Each row is a point on a landscape with many valleys, with its height.
A ball rolls from a point to whichever of its 6 nearest points has the largest drop for the distance, and stops where none of them is lower. Distance is the straight distance between rows; heights are no part of it.
(118): [  6  -9   2   7 -30  -9 -12  13  -4 -10   8  -4  13 -10  -1   0]  height 185
(130): [ 10  -9   6   3 -17 -12  -9  20   1  12   4  -4   6   9  -2  -4]  height 519
(156): [ -1  -4 -12   6 -13   1  -5  -7   0 -10   3   1   0 -20  -3   2]  height 181
(79): [  4  -8  -2   5 -25  -6 -10   7   0 -10   6  -1   9 -12  -2   1]  height 342
(331): [ -3   1 -11   2  -6   2  -2  -5   5  -6   1   3  -1 -15  -3   1]  height 284
(412): [ 12 -13  15   1  -1 -14  -6  21   1  18   4 -14   6  25   3  -5]  height 824
(555): [ -5   2 -22   9   1   9   4 -17  -5  -8  -4   5  -8 -32   4   1]  height 530
(406): [  0  -5  -8   5 -18  -2  -9   0   0 -10   4   0   4 -17  -4   1]  height 282
(48): [ 11 -15  20  -5   6 -12  -5  14  -3  17   4 -17   2  35   5  -1]  height 698
(258): [  5  -5   0   3 -17  -8  -8  12   4   2   3   1   5  -2  -4  -3]  height 404
(493): [ -5   3 -11   1   2   2   0  -6   7  -5   0   4  -3 -12  -3   1]  height 362
(35): [-6  9  2 -5 14  7  5 -5  5 -4 -1  5 -2  8 -3  1]  height 479
(282): [-4  8  5 -6 12  4  3 -2  4 -2  0  4 -2 11 -4  1]  height 498
(314): [ 14 -12   9   7 -31 -15 -13  21  -3   7   6  -6  13   3   2  -5]  height 426
(41): [ 14 -13  10   9 -36 -15 -12  22  -7  -2   9  -7  18  -3   3  -3]  height 413
(305): [ -4  13  10 -13  17  11   7 -14   1  -1  -5   7  -5  16  -3   6]  height 187
(271): [ -3   0 -16   5  -6   3  -2 -11   2  -8   0   2  -2 -23  -1   2]  height 281
(549): [-10  12  -5  -4  17   9   8 -14   4  -6  -4   3  -4  -4   1   3]  height 623
(185): [ 11 -10   6   8 -33 -10 -12  16  -5  -6   8  -4  16  -5   0  -2]  height 321
(403): [-17  19   1 -15  25  19  18 -35  -2  -3 -13   6 -13  -5   3   6]  height 630
(571): [-12  16   0 -12  22  14  13 -25   1  -5  -8   6  -9   0   2   5]  height 482
(443): [ 3  0 11 -6  9 -1  1  8 -1  5  0  0  0 24 -2  0]  height 555
(514): [-10   9 -13   0  16   8   9 -15   3  -7  -4   3  -6 -17   2   1]  height 734
(67): [ -2  -3 -17  10 -11   5  -2 -13  -6 -14   2   2  -1 -29   3   3]  height 350
(236): [ 3  3 15 -8 10  4  1  2 -2  7 -2  1 -3 28 -3  2]  height 749
(224): [ 2 -2  5 -1  2 -5 -2 13  3  4  1  0  1 14 -3 -3]  height 551
(491): [  6  -8   2   4 -26  -9 -11  12  -1  -4   6  -2   9  -7  -3  -1]  height 309
(405): [ -5   2 -18   5   5   6   3 -14   2  -7  -3   4  -6 -24   0   1]  height 433
(51): [-15  15  -7  -6  26  15  16 -26   0  -7 -10   3  -9 -12   5   2]  height 63
(10): [  3  -5  -3   3 -18  -5  -8   5   2  -5   4   1   5 -11  -4   0]  height 335
(323): [ 5 -5  8  0  1 -7 -3 16  2  9  2 -3  3 18 -2 -3]  height 532
(360): [-1  0 -7  2 -6 -2 -5  2  7 -4  2  3  1 -7 -5 -1]  height 332
(469): [ -9  14   5 -12  19  13  10 -21   3  -3  -6   6  -6   7   0   5]  height 357
(467): [ 11 -11   7   6 -31 -11 -12  18  -3   0   7  -4  13  -2   1  -2]  height 358
(340): [ -1   8  10 -11  13   6   4  -5   1   0  -2   4  -3  20  -3   3]  height 442
(353): [-14  12 -17   2  22  13  18 -23  -2  -5  -9   6 -11 -24   5   1]  height 806
(450): [-10   9 -22   6  16  13  16 -21  -6  -4  -9   9 -13 -33   7  -1]  height 840
(533): [ 5 -5 13 -3  7 -4 -1 13 -1  9  2 -4  1 26  0 -2]  height 206
(580): [-10   7 -21   5  11  10  10 -19  -3  -5  -6   6 -10 -28   4   1]  height 694
(435): [  9  -9  14   0   2 -10  -4  19  -1  15   3 -10   2  26   1  -3]  height 552
(512): [ 3 -1  2  0 -5 -5 -4 13  5  4  1  1  3  5 -5 -3]  height 456
(447): [ 11 -12  10   2 -10 -14  -9  23   1  16   4  -8   6  16   2  -4]  height 656
(446): [-14  12 -12  -1  23  11  16 -21   0  -7  -7   5 -10 -17   5   1]  height 666
(293): [-10   7 -26   9   7  14  16 -22 -13  -5 -10  12 -13 -40   7   0]  height 793
(456): [-6  7 -6 -1 10  3  1 -5  8 -5  0  4 -1 -4 -2  1]  height 493
(265): [  8 -10  17  -3   6  -8  -3  16  -3  14   2 -10   2  30   2  -3]  height 192
(135): [  9 -10  20  -5   7  -8  -2  13  -5  14   3 -11   0  33   2  -1]  height 503
(44): [ 6 -6 19 -8  9 -2 -1  7 -4 12  1 -6 -2 33  0  1]  height 647
(499): [  7  -6   9   2  -3 -10  -6  19   3  11   3  -3   3  16  -1  -4]  height 607
(464): [-3  6  3 -4  8  2  2  3  4  0  0  2  0 11 -3  0]  height 601

For each start below, name the point where the ball stops.
(443) -> (265)
(456) -> (156)
(549) -> (305)
(224) -> (265)
(464) -> (305)

Call two points neighbours if one is among the 6 nearest of the other. Go from one point of each pair to the other, from neighbour to neighbour, staying as low as possible. Name the highest point that can't be avoided.
(118) and (305) -> (456)
(118) and (156) -> (10)
(156) and (265) -> (323)
(51) and (305) -> (571)
